The views of a scene show one set of named points, each view turned or mirrored, and shifted as a whole, with a little noise and some points left out.
(in the rows, 128 means zero)

Scene 1
View 1
kofib: [135 126  90  93 118 217  98 111  91 189 143  91 171 124 119  95 188 158
 150 115  93 125 137 102 156  93 137 118 115 101 103]
lataz: [152 131  92 152 120 176 127 116 134 116  77 130 169 165 139 109 148 160
 124 119 144 134 151 140 105 118 104  90 142 129  81]
kobu: [152 135 102 165 120 164 164 120 134 106  67 130 167 171 138 102 146 175
 118 122 143 156 149 152  92 112  86  76 145 130  64]
mar: [148 134  87  95 123 214  68 105 100 183 136 104 167 122 127  97 183 144
 144 112 106 104 135 106 155 104 142 125 118 105 119]
foma: [143 140 103 128 115 186 147 113 108 146 103 109 167 153 127  98 165 170
 137 120 119 147 142 128 121  95 101  94 135 110  79]
Mazir: [149 133  94 136 117 184 126 111 120 142  92 120 166 151 133 107 159 161
 134 118 135 133 143 130 121 109 108  96 136 119  89]
gada: [163 154 107 153 117 158 128  99 137 120  69 144 146 173 149  95 158 148
 130 124 163 137 138 147 107 107 103  89 143 124  97]
kenul: [157 135  91 151 124 173 106 109 140 125  77 134 160 163 140 108 156 153
 126 121 150 131 143 138 109 117 112  95 137 130  95]
duk: [156 144 113 175 116 148 173 116 143  99  50 142 158 188 144 103 138 169
 119 121 165 159 147 161  80 109  77  71 150 136  58]
vozu: [149 152 119 130 113 175 145 102 114 150  97 116 152 159 134  88 169 165
 139 118 128 151 133 129 120  89 101  95 131 113  83]
pomem: [153 148 111 122 116 177 109  99 119 156 103 121 149 155 138  92 174 148
 142 121 132 134 132 129 130  99 117 103 128 107 112]
Viton: [142 141 106 124 112 193 138 109 109 154 108 112 165 149 128  89 168 170
 140 117 114 146 137 124 124  96 108 100 131 111  84]
Rep: [147 104  62 151 125 194 125 130 127 112  88 112 184 149 127 119 143 171
 123 116 126 130 161 142 108 129 102  91 138 134  71]
fesaf: [147 128  90 137 118 191 134 118 119 135  92 115 173 153 131 104 154 165
 132 119 127 139 148 131 112 111 105  95 136 120  79]
desof: [148 125  82 117 126 197  94 112 117 154 112 112 172 132 130 106 169 157
 138 117 119 116 143 122 134 111 126 113 126 115 100]
fefel: [168 159 119 154 117 151 120  98 140 126  62 149 141 175 154  99 160 139
 132 124 170 134 130 149 101 103 100  91 145 124 103]
vuku: [150 160 129 128 112 172 139  96 111 161  99 122 146 158 137  80 172 155
 141 122 128 158 126 127 122  80 103  98 130 100  96]
tadet: [156 137  85 101 122 204  67 102 110 182 128 112 160 123 129  96 187 137
 149 114 119 105 132 110 154 106 145 122 121 105 125]
mos: [148  86  38 137 134 210  82 135 133 117 104 114 199 134 118 131 144 163
 121 110 124 100 169 131 124 148 126 106 127 137  83]
View 2
pomem: [ 86 149 132 125 170 152 128 147 151 124 120 158 116 101 144 107 157  96
 152 146 160 143 143 134 136 143 132  91  94 127 112]
kenul: [ 64 160 135 129 162 148  94 141 136 120 146 147 122  92 143 117 156  99
 149 155 134 125 157 144 146 148 106 100 107 152 135]
vuku: [ 74 145 133 120 175 161 137 149 140 128 114 149 119 106 140  98 163  83
 173 146 162 159 123 128 132 135 150 113 100 128 115]
mar: [135 125 146 140 142 145 142 158 184 122  99 175  94 112 159 133 165 116
 126 120 171 119 178 142 135 144 151  57  83 120  93]
Rep: [ 68 149 141 128 132 146  89 166 119 100 148 137 128  97 141 128 181 113
 157 135 115  86 175 151 154 144 118 113 125 158 146]
duk: [  4 180 122 110 159 157  70 149  81 107 180 111 150  83 129  95 170  84
 196 171  99 130 125 141 143 142 100 154 134 172 172]
vozu: [ 68 145 130 116 164 161 130 158 131 123 124 144 118 108 142  98 172  86
 177 144 150 147 134 128 130 134 151 117 104 130 124]
mos: [ 94 150 142 136 116 135  82 167 144  97 145 155 117  97 148 142 177 132
 126 123 117  58 207 163 162 159 111  80 118 152 137]
gada: [ 52 168 134 119 182 150  99 133 132 128 149 144 131  92 140 105 154  90
 159 168 141 153 130 136 139 146 104 110 104 146 135]
desof: [102 138 142 134 144 145 123 156 157 112 115 162 110 102 148 123 169 107
 140 133 155 113 170 147 139 148 135  83  95 127 106]
kobu: [ 32 163 130 116 156 157  91 155 103 106 154 128 136  93 129  99 170  87
 183 153 119 120 136 137 148 138 119 138 122 155 151]
Mazir: [ 72 147 134 123 153 151 112 158 137 115 134 147 117  96 144 115 171 100
 160 140 138 121 155 141 139 143 131 101 108 143 123]
fesaf: [ 84 139 137 122 145 151 127 167 136 114 119 145 114 105 142 113 173 100
 160 132 147 118 161 136 142 137 148 107 106 132 122]
lataz: [ 57 160 135 127 158 149  92 150 126 117 150 140 128  91 139 112 167  97
 164 152 129 121 152 145 143 146 109 109 115 154 141]
kofib: [131 118 142 128 136 150 154 174 172 116  91 165  93 115 151 124 179 118
 141 110 174 112 170 133 140 138 173  78  85 114  91]
View 3
fefel: [141  99 148  91 147 150 129 169 135 181 125 123 142 121 112 138 172 195
  76 122 132 114 152 111 113 177 129 149 159 110 164]
duk: [130  48 148 116 155 171 142 187 119 177 141 143 159 146 118 131 166 179
  95  99 154 120 140 125 125 208 123 152 131 107 124]
lataz: [127  97 140 109 130 156 149 167 125 183 138 123 162 122 108 109 167 165
  84  96 135 100 145 111 127 172 151 124 164 124 145]
vuku: [127 146 124 136 153 154 168 145 157 173 132 126 164 104  88 148 181 177
  97 114 129  87 157  79 131 152 140 151 137  96 158]
fesaf: [114 113 130 124 135 155 162 154 130 180 141 121 171 114  94 100 171 152
  93  94 129  84 145  94 136 161 160 119 165 120 140]
vozu: [123 132 124 134 148 155 171 150 146 175 137 128 166 111  91 139 176 168
 100 105 130  85 153  85 131 162 143 141 142  99 150]
Viton: [114 137 122 141 141 161 175 150 147 176 141 127 173 106  85 120 174 157
  98  93 129  77 153  82 135 149 156 129 151 107 149]
Rep: [109  81 132 117 122 165 155 165 120 182 152 124 175 129 101  81 160 135
  94  76 135  93 136 109 142 166 164 101 173 140 130]
kenul: [126 103 137  99 131 153 141 162 129 188 135 116 158 119 110 113 170 167
  79 104 129 100 139 106 123 162 151 123 180 126 149]
pomem: [122 151 122 114 136 148 163 146 154 181 129 116 159  98  92 124 176 175
  86 112 122  83 154  82 122 145 148 126 167 113 170]
Mazir: [118 123 130 120 132 159 163 159 138 180 142 120 167 111  95 106 171 156
  92  91 131  86 144  90 130 151 156 121 163 120 149]
tadet: [117 185 117 112 122 138 163 126 158 189 124  95 164  75  86 102 173 153
  75 108 104  66 153  64 122 106 175  99 200 137 188]
kobu: [124  68 145 121 146 170 154 173 123 170 152 139 166 139 108 117 170 167
  98  90 144 106 138 114 132 187 139 142 145 109 124]
foma: [106 108 126 132 134 161 175 153 135 182 146 122 180 117  91  97 172 147
 101  81 131  83 144  93 143 156 165 115 161 120 135]
desof: [114 152 122 121 124 150 164 141 144 182 136 109 167  95  91  98 170 144
  82  96 119  76 146  74 132 132 172 101 189 134 170]
mos: [103 109 126 118 114 157 162 152 125 183 147 108 176 113  93  62 164 123
  87  76 122  79 138  94 138 137 182  80 200 155 138]
mar: [113 188 109 122 125 141 174 127 160 184 131  97 170  77  75  99 177 145
  83 105 102  59 152  63 128 112 176  92 201 138 182]
View 4
tadet: [126 152  97  92 159 193 100 204 169 159 102 124 137 132 114 155 180 157
 138 110  82 134 121 149  98 133 158 170 135 124 133]
pomem: [115 132 104 110 159 158  76 174 141 151 115 106 137 126 143 159 157 145
 120 123  98 152 136 137 121 123 153 135 127 128 126]
Rep: [133 166 142 125 157 145 104 144 120 129 137 152 123 101 133 148 109 159
  90 125 103 189 101 131 136 166 146 127 125 144 109]
Mazir: [121 140 121 118 157 150  81 160 132 139 124 121 131 117 140 158 136 149
 111 126 100 165 125 134 126 138 150 131 125 135 122]
kenul: [112 140 142 117 163 140  93 172 123 144 140 114 137 119 130 145 136 152
  99 129  97 181 134 130 139 137 159 120 129 142 115]
vozu: [118 123  92 126 145 143  64 148 133 137 111 104 133 115 159 167 138 140
 118 132 107 152 134 135 127 119 147 120 125 122 126]
fefel: [ 94 117 138 113 164 118  67 171 112 153 141  87 146 130 156 153 145 139
  94 138 114 185 159 126 143 111 166 105 119 144 117]
Viton: [128 136  92 126 142 158  76 149 139 137 105 121 128 114 148 165 139 149
 122 127 102 151 123 138 121 136 142 134 125 118 127]
gada: [ 97 124 149 116 167 113  75 155 104 145 152  96 140 122 152 147 128 138
  87 136 114 191 148 124 154 123 165 100 125 149 110]
fesaf: [125 147 117 127 151 147  86 148 131 129 121 127 126 112 141 154 125 149
 107 130 104 171 119 131 131 147 148 130 123 131 118]
kofib: [142 157  72 106 143 200  93 175 174 144  91 137 127 119 126 158 169 157
 144 112  85 126 104 151  91 149 137 173 132 110 135]
mos: [134 187 152 110 166 162 127 174 138 131 146 168 121 106  99 139 128 166
 101 114  84 187  87 136 129 176 151 154 134 150 103]
duk: [101 117 139 146 154 102  61 121  86 130 147  99 134 110 171 159  99 135
  74 146 128 196 144 118 165 130 154  78 115 144 110]
foma: [123 136  95 129 145 155  75 144 136 131 111 118 127 111 150 164 128 149
 118 127 105 156 118 139 124 137 143 124 126 121 125]

Which points are out of place in each view (at most two, in the order of its rows)? Write none if all are in place.
view 1: none
view 2: duk, fesaf
view 3: foma, mos
view 4: gada

Scene 2
View 1
Bisi: [121 117 122 104 111 198 112 176 132 117 118 131  96 126 145 125 172 142
 110 146 116 171 145 131 149 108 164 175 108 176 138]
zoteg: [146 168 144 142 139 145 184 113 121 120 152 114 126 116 144 135 124  87
 172 165 103 139 198 102 166 131 168 114 126 180 154]
Fogir: [142 176 160 125 140 137 162 131 114 136 151 122 131 133 148 122 133 102
 175 167 130 146 186 121 143 144 150 123 142 175 142]
tuzer: [132 155 143 123 130 159 149 142 126 124 147 127 119 124 145 130 145 116
 151 160 118 154 176 121 149 130 156 142 130 174 144]
vud: [145 166 150 137 148 149 178 123 117 126 151 114 128 124 145 133 127  85
 167 163 106 143 194 101 157 135 161 113 124 178 148]
Kiro: [133 135 121 156  84 200 138 146 155 102 122 114  86  93 116 147 149 124
 123 155  81 147 171 138 195  77 186 178  81 181 156]
lizuk: [126 126 126 133  67 213  98 174 165 114 110 129  78 103 112 134 180 168
 115 146 109 157 145 174 174  76 172 212  93 173 148]
doru: [146 175 158 135 126 145 160 130 125 133 152 119 126 121 137 131 139 108
 175 167 122 141 184 129 151 137 157 130 136 180 145]
Zezog: [126 134 140 103 123 174 127 166 123 126 137 132 108 136 150 122 163 136
 140 149 131 167 154 131 133 131 151 155 129 173 134]
paru: [123 136 141 102 126 172 118 168 126 130 136 134 111 136 153 120 163 146
 134 145 144 168 149 134 132 131 148 160 132 170 131]
rimuv: [132 130 121 132 124 179 151 140 133 106 126 118 103 113 145 133 142 104
 126 152  88 154 175 105 173 107 176 142 101 181 149]
lebiv: [149 176 149 136 152 135 188 111 113 122 157 115 134 127 155 131 116  74
 171 167 107 147 204  90 155 139 163  97 131 176 145]
seb: [125 143 149  84 153 153 123 163 101 138 146 139 123 157 171 112 164 131
 144 148 154 178 153 107 106 159 134 127 152 170 127]
paf: [131 145 141 145  73 194 117 160 159 120 119 123  89 102 111 137 167 153
 136 152 113 147 155 173 173  90 170 198 103 175 150]
View 2
Fogir: [133 150 114 112 112 100 142 117 136 133 111  99  78 149  76 163 142  98
 169  76 140 113 119 144 133 148 124 141 136 144 174]
paf: [ 78 168 145 157 181  97 146 102 115 101  77 140  73 168  42 189 190 159
 128 122 131 164 132 120  93 133 101  77 165 121 184]
Kiro: [ 91 193 150 152 143  83 128 100 123 123  62 143  50 183  68 188 219 150
 130 149 114 142 125  95 114 129 106  80 175 126 174]
Bisi: [115 165 143 148 152  92 125 107 139 140 105 145  73 163  81 174 196 139
 149 151 138 159 118 141 106 122 111 100 146 137 189]
doru: [110 163 121 126 124  95 147 110 128 111  90 107  72 158  62 169 151 118
 156  85 134 125 126 129 122 141 123 119 154 132 180]
lebiv: [146 166 113 107  73  93 132 119 146 144  97 101  57 157 102 162 155  89
 176  89 129  88 110 129 159 137 127 152 145 151 165]
rimuv: [121 179 140 137 118  85 118 107 144 147  95 135  58 168  90 175 197 124
 154 145 122 134 113 126 128 122 111 109 155 139 175]
seb: [144 136 118 125 138  94 131 118 161 153 143 122  92 137  94 157 149 112
 185 110 155 143 116 180 117 130 127 139 113 148 191]
tuzer: [124 160 126 125 128  94 138 114 140 133 109 118  72 156  73 166 167 119
 163 106 137 131 117 142 126 135 118 122 137 142 182]
lizuk: [ 72 175 159 170 202  95 142  98 115 104  78 153  75 174  40 188 211 174
 122 148 130 185 131 127  80 129  99  61 165 119 189]
paru: [114 142 134 139 171 101 140 112 143 129 132 136  94 145  68 168 159 132
 164 121 153 166 121 168  98 131 117 112 121 140 197]
zoteg: [134 173 120 111  83  93 128 118 139 137  88  98  58 163  94 166 161  95
 167  93 123  98 114 115 153 135 125 136 153 143 163]
vud: [140 169 120 115  91  91 134 117 143 141  94 105  62 159  93 168 157  96
 168 100 128 104 111 126 147 138 124 143 149 145 169]
View 3
paru: [147  93 142 181 146 157 146 156 108 108 152 100  75  91 158 134 135 101
 123 180 146 119 111 120 152 142 149  70 117 169 120]
lebiv: [112 161 112 165 117 124 112 175 142 133 139 134  64 137 113 117 149 110
 186 108 142 131 153 145 154 133 143 133 111 174 166]
Zezog: [149 101 137 179 144 153 140 160 108 113 151  99  74  98 151 133 133 103
 123 176 142 119 112 121 155 148 155  78 117 165 125]
rimuv: [143 131  99 156 120 130 138 150  98 120 119 119  73 120 117 130 144 118
 136 145 123 106 126 139 162 164 195 102 138 163 132]
Kiro: [165 148 107 129 139 115 136 138  75 125 101 114  73 128 113 140 147 130
  78 166 106  76 109 139 174 195 205 103 166 172 134]
zoteg: [118 164 121 153 124 120 112 170 133 131 129 127  74 141 112 120 149 111
 168 115 128 116 150 145 159 144 150 135 124 173 164]
Bisi: [166  97 118 168 136 151 152 144  81 109 136  99  74  89 151 139 138 116
 107 182 130 102 104 123 157 165 189  69 132 165 109]
doru: [125 154 146 161 139 127 116 177 138 129 141 114  74 129 129 124 142 103
 140 142 140 112 129 133 159 142 124 116 123 180 157]
paf: [164 131 145 147 164 128 136 146  83 119 116  92  80 108 140 147 136 121
  51 195 119  72  90 122 168 190 167  85 159 174 127]
tuzer: [135 132 130 171 135 137 129 163 116 120 140 114  70 114 137 127 143 106
 138 152 137 114 124 130 161 148 150 100 122 171 144]
Fogir: [118 144 147 172 141 134 118 179 146 127 148 114  72 123 133 120 142  98
 158 136 148 124 135 130 156 133 119 110 109 175 158]
lizuk: [181 116 135 142 160 131 146 134  64 118 112  94  77  97 140 156 134 127
  35 211 114  66  76 115 170 194 191  68 167 170 115]
View 4
rimuv: [167 149 118 172 125 161 100 148 109 133 191 117 163 124 149 156 136 110
 132 172 132 142  88 150  91  93 161 151 141 170 164]
zoteg: [165 137 128 138 121 172  93 120 131 147 159  97 132 142 143 169 130 125
 150 149 140 114 125 156  92 115 152 147 148 126 141]
lebiv: [161 130 120 150 142 170  89 126 148 136 177  97 115 139 159 176 106 133
 150 146 137 102 122 174 109 114 170 145 155 109 135]
paf: [173 162 143 137  88 166  97 137  80 168 158 117 196 140 108 124 198 105
 119 177 135 170 104 105  59  96 124 145 120 199 181]
Bisi: [157 156 117 175 115 164  93 159  79 130 173 141 165 138 107 114 159 104
 101 165 136 156  91 105 105  88 140 147 125 199 188]
Zezog: [146 145 117 174 119 167  89 155  88 128 170 141 153 147 107 116 150 110
 102 155 138 146  95 112 117  96 139 143 133 184 185]
Fogir: [153 132 127 138 128 178  86 124 131 140 151 108 114 158 128 154 128 133
 136 135 141 104 135 145 116 122 147 142 153 125 144]
vud: [161 134 120 152 130 168  92 127 134 140 168 103 124 139 151 171 119 126
 146 148 140 111 120 165 103 114 160 144 151 124 141]
paru: [145 141 120 166 119 177  87 144  92 124 153 142 141 153  97 113 152 120
  99 147 140 136 112 104 127 101 133 141 137 175 177]
seb: [133 130 113 177 142 184  82 146 110 113 155 141 112 157 112 123 117 126
 109 135 140 104 117 127 149 111 148 142 149 144 164]
tuzer: [159 139 127 154 121 174  88 138 111 140 161 120 142 146 127 145 137 123
 130 149 139 126 116 138 106 108 151 141 145 150 160]
lizuk: [172 173 138 146  83 157  98 148  61 156 165 130 209 134 106 119 203  94
 107 185 133 190  89  94  57  89 120 145 111 219 196]
doru: [157 136 132 135 120 177  90 121 127 151 149 105 129 151 133 159 136 127
 144 145 142 109 131 144  95 118 147 139 148 132 146]
View 5
lizuk: [156 125 225 204  63 123  63 130 232 106 135 148  61 163 143  76 153  78
 117 120 101 122 200  32 123 121 198 172  78 118  81]
vud: [ 72  95 193 123  94 107  52 128 111 115 119  81 144 140 165 105 112 152
 107 125 111  93 162  95 106 136 135 187 131  97 155]
Zezog: [106  94 190 183  86 123  66 141 173 108 116 142  64 122 124 105 150 142
 100 107 102  98 168  93 123 128 167 164 130 125 113]
paru: [115  92 189 190  83 124  73 140 179 108 116 151  57 114 114 106 157 139
  99 111 101  97 166  95 125 126 170 164 138 129 112]
lebiv: [ 65  89 183 126 109 113  57 134 102 114 120  86 141 132 160 115 113 166
 109 124 111  92 153 112 102 142 132 187 142 100 159]
Fogir: [ 69  94 182 158 113 133  66 138 133 105 130 108 113 132 150 121 138 166
 113 127 101 111 147 113 108 150 152 180 153 118 148]
rimuv: [113 104 204 142  66  95  58 127 149 116 113 112 108 128 146  90 120 119
 103 114 113  89 178  71 113 114 150 175 111 100 124]
Kiro: [136 121 228 158  65 107  53 124 185 117 133 108 110 164 166  71 125  83
 115 122 114 112 201  34 117 119 171 183  77  96 104]
zoteg: [ 74  94 190 130 102 115  59 129 115 114 126  86 138 144 170 108 115 154
 114 123 113 102 157  90 105 141 140 186 134 100 151]
Bisi: [135 105 206 188  63 109  65 132 191 112 113 152  62 118 119  90 148 117
  94 100 107  90 184  73 129 113 169 162 107 120 101]
seb: [ 88  81 175 171  96 115  72 142 136 107 109 142  77  99 111 121 150 174
  92 105 103  86 149 124 122 127 150 161 154 130 135]
doru: [ 80  95 189 156 109 133  64 133 140 106 135 103 118 145 157 114 136 156
 116 129 103 115 154 102 102 151 154 188 138 114 143]
View 6
doru: [149 130  96 120 151 117 137 126 162 129 150 152 141 154  80 156 138 136
 124 114 128 121 140 149 122  98  99 131 140 102 111]
Fogir: [153 137  91 131 159 118 147 130 167 119 144 149 142 165  77 171 136 128
 133 114 127 117 133 144 127  86 103 131 142 100 113]
paru: [149 176 115 146 168 121 138 109 153 151 106 182  80 172  73 143 122 138
 146 135 163 101 157 139 116  89 117 100 112 124 114]
Zezog: [147 168 115 142 173 121 132 111 151 156 118 174  89 171  68 138 129 132
 143 139 160 101 160 141 119  89 108 102 115 127 119]
lebiv: [152 113  95 115 168 112 136 141 149 124 185 116 176 161  71 161 147 118
 133 130 117 131 131 140 123  75  84 136 146  99 122]
Kiro: [134 123 134 101 160 121  88 109 131 208 143 168 106 112  85  93 148 144
  87 139 156 124 198 141 101 144  81  98 120 132 117]
rimuv: [146 134 130 118 176 115 113 122 130 181 166 142 125 148  73 118 145 127
 125 150 151 125 170 137 108 106  87 102 125 127 126]
lizuk: [129 163 139 119 153 127  89  93 143 215  88 209  53 115  82  94 134 158
  93 132 177 107 205 144  99 157 105  84 106 146 104]
vud: [152 120 102 118 165 112 133 135 145 134 172 132 158 161  76 154 141 122
 125 126 123 131 140 141 118  88  88 128 137 103 117]
seb: [162 167 105 153 179 114 152 129 150 125 133 151 107 201  64 162 127 122
 167 145 147 105 133 134 125  60 113 108 119 116 121]
paf: [135 152 122 113 141 126  98  99 152 195  97 200  76 118  85 106 134 153
  97 120 163 110 190 146 109 147 101 101 121 132 101]
tuzer: [147 140 108 127 164 114 133 124 151 147 142 156 121 162  71 147 135 132
 130 129 140 118 151 141 115  94  99 116 129 114 115]

Which points are out of place in each view (at most two, in the order of its rows)? Write none if all are in place.
view 1: seb
view 2: Bisi, doru
view 3: none
view 4: zoteg, Zezog
view 5: vud
view 6: none

Scene 3
View 1
Geg: [ 97 192 168 129  76 136 158 149 198  83 136  93 168  80 129 148 129 128
 154 212  88  91 153 110  71 139 138 185 147 154  63]
Serup: [121 106  88  97 106 117 154 124 112 167 123 113 150 144 160  49 107  92
 122 115 101 115 125 134 120 109 125 164 174  29  45]
bolim: [104 164 127 122  79 130 172 146 171 122 134  95 176 113 145 105  98 109
 151 178  84  97 143 137  89 119 131 181 162 103  33]
Nazar: [134 110 102 116 122 100 118 113 106 156 129 133 148 110 142  84 133 106
  84 110 128 125 133  94 113 131 130 170 168  55 123]
niva: [136 128 133 147 121  91  96 117 132 120 141 150 145  64 136 144 150 118
  70 145 144 119 164  55  83 150 142 185 149 131 189]
Zigoz: [135 116 111  95 134 124 106  98  88 148 123 127 126 102 130  92 170 122
  90 107 116 134 105  85 118 161 124 159 169  20  98]
sev: [126 124 112 134 108  99 126 124 135 134 140 138 153  98 147 110 120 112
  91 139 125 115 153  94  92 130 135 186 158 103 131]
mifak: [132 125 126 137 124  94 101 113 119 129 138 145 140  70 132 132 148 125
  73 139 136 119 151  63  92 152 141 181 152 118 179]
Pabev: [139 104 107 100 146 117  90  97  78 152 123 141 117  91 121  93 180 121
  76  91 131 135 105  73 119 172 129 153 167  18 128]
Rud: [131 126 123 114 123 112 108 110 115 131 135 129 137  85 129 115 157 122
  91 127 120 118 132  82 101 153 137 169 163  73 125]
Dupu: [135 100  96 103 126 107 110 104  87 162 127 131 134 115 141  73 149 106
  84 100 125 129 115  90 121 143 128 159 172  26 107]
velo: [122 157 142 121 107 126 122 120 147 105 131 120 142  73 124 137 163 137
 110 162 108 115 132  89  87 161 135 175 153 102 111]
View 2
Serup: [148 163 140 153 124 117 188 145 146 104 115 159 136 122 141 163 192 153
 189 177 152 145 108 183 166 110 140 126 215 145 132]
niva: [103  83 160 101 105 151 105 113 127 126 144 103 153 116 133  92 115 118
 149 129 125  54 141  62 132 169 115 158 114 151 148]
mifak: [112  92 151 113 107 146 116 116 127 122 139 112 157 118 129  96 116 119
 147 141 131  64 139  75 138 166 111 149 129 152 143]
Geg: [ 46 141 170  88  70 132 133 109 168 198 164  87 143 104 212 140 167 180
  72 149 116 100 188 173 115 116 109 187 160 138 131]
Dupu: [161 115 128 159 119 133 173 144 138  98 117 151 148 135 104 117 155 112
 189 169 151 136 115 123 153 149 123 110 172 146 135]
Pabev: [169  64 117 179  87 152 158 146 138 113 121 130 161 146  94  79 126  69
 154 167 143 141 129  95 128 185 101  90 146 146 138]
Zigoz: [162 100 121 173 103 138 170 145 143 113 120 141 162 145 113 106 149 104
 161 176 147 151 126 130 138 160 109  99 173 145 134]
bolim: [ 83 164 168 108  91 122 160 123 159 164 145 126 135 107 192 163 192 184
 118 167 127 124 154 190 138 102 131 173 195 138 128]
Nazar: [141 125 144 136 121 135 155 134 136 104 120 141 148 123 118 124 149 118
 184 160 143 108 119 117 159 143 127 128 168 152 142]
Rud: [133 101 137 143  99 141 144 132 139 123 122 128 154 127 129 105 138 112
 155 158 135 111 138 115 136 160 116 132 148 146 141]
View 3
Rud: [138 175 112 176 143 117 146  89 141 101  97 103 108 174 139 128 130 125
 137  92 104  96 100 102  95 137 131 119 142 124 141]
Geg: [188 140  84 184 101 102 147 103 137 117 105 195  79  67 172 102  30 136
 147 117 157  11 123 120  79 184 159 137 100 198 123]
niva: [ 93 195  92 208 180 130 132  82 132 105  99 112  95 173 146 134 118 150
 140 126 127  34 127 142  59 139 132 104 151 129 148]
Pabev: [129 177 132 180 149 114 147  70 162  96 101  55 123 203 112 152 172 113
 154  60  80 132  89  97 104 131 137 110 185 133 159]
mifak: [ 99 187  95 203 170 128 133  82 131 101 104 115 103 171 144 130 125 144
 137 119 122  51 119 128  74 135 124 112 147 125 139]
velo: [155 166 102 185 130 109 147  91 146 110 102 132 100 131 148 122  95 134
 152  94 121  56 114 113  83 163 146 127 135 165 149]
Nazar: [129 190 116 159 134 122 141 107 123  89  94 105 109 172 144 117 136 121
 129 101  98 111  93  89 117 125 102 116 117  94 137]
Zigoz: [152 166 131 157 118 113 149  94 151  90  94  80 122 182 129 127 152 110
 145  69  79 140  83  79 122 139 124 118 150 121 148]
bolim: [218 144  97 151  72 105 156 125 132 105 103 185  85  64 174  84  32 118
 142 107 143  50 106  90 110 175 134 147  77 163 112]
Dupu: [138 180 123 154 129 125 146 111 132  86  96  82 115 180 136 116 150 107
 126  84  85 132  80  81 129 122 102 113 128  89 141]
sev: [122 184 100 174 144 124 135 108 121  93  98 133  98 155 155 111 107 133
 123 126 125  61 104 108  96 141 111 114 110 112 132]
View 4
Nazar: [132 103 114 120 152  90 151 126  84 100 149 171 158 111 142 136 135 148
 135 105 110 117 115 130 131 135  88 112 167  71 127]
Serup: [138 105  66 127 110 102 159 155  54 106 147 151 157  90 157 181 138 127
 128  90  95  40  99 134  91 133  81 144 140  64 147]
mifak: [126 108 132 104 169  90 152 104 122 131 167 202 159 111 140 108 134 141
 140 108 120 169 107 127 147 127 106 130 189  84 127]
bolim: [151  76  92  96  96 130 147 126 104 198 183 148 161  86 146 177 130 108
 125 106  98  93  85 141  91 139 152 206 142 108 180]
Pabev: [163  94 172 132 191  55 141 111  70  59 105 140 167 139 135 128 129 156
 104 116 100 150 131 133 150 158 123  50 155  94 111]
Zigoz: [161 100 136 131 157  66 143 129  59  73 118 138 162 117 138 154 133 147
 110 105  90 106 125 133 128 150 109  85 145  86 131]
niva: [131 102 166  97 184  81 150  87 145 146 173 199 164 120 138  96 134 146
 137 117 121 207 116 132 164 132 132 125 193 102 122]
velo: [164  81 150  98 143  91 143  96 111 162 162 156 172 116 134 137 134 125
 113 111  99 160 108 142 125 151 163 139 152 118 149]
Rud: [153  96 141 117 160  81 147 109  97 119 147 157 166 119 138 132 130 142
 122 113 103 151 120 136 135 143 126 113 160  94 129]
Geg: [163  66 133  73 100 125 143  98 142 244 196 148 175  99 132 157 131 108
 116 119  95 156  79 152 108 147 205 217 148 147 185]
sev: [128  98 121 102 148 101 156 112 114 140 174 192 157 100 140 126 133 134
 135 104 113 153 107 133 135 133 115 149 177  85 134]

Which points are out of place in each view (at most two, in the order of its rows)? Write none if all are in place.
view 1: Pabev
view 2: none
view 3: bolim
view 4: mifak
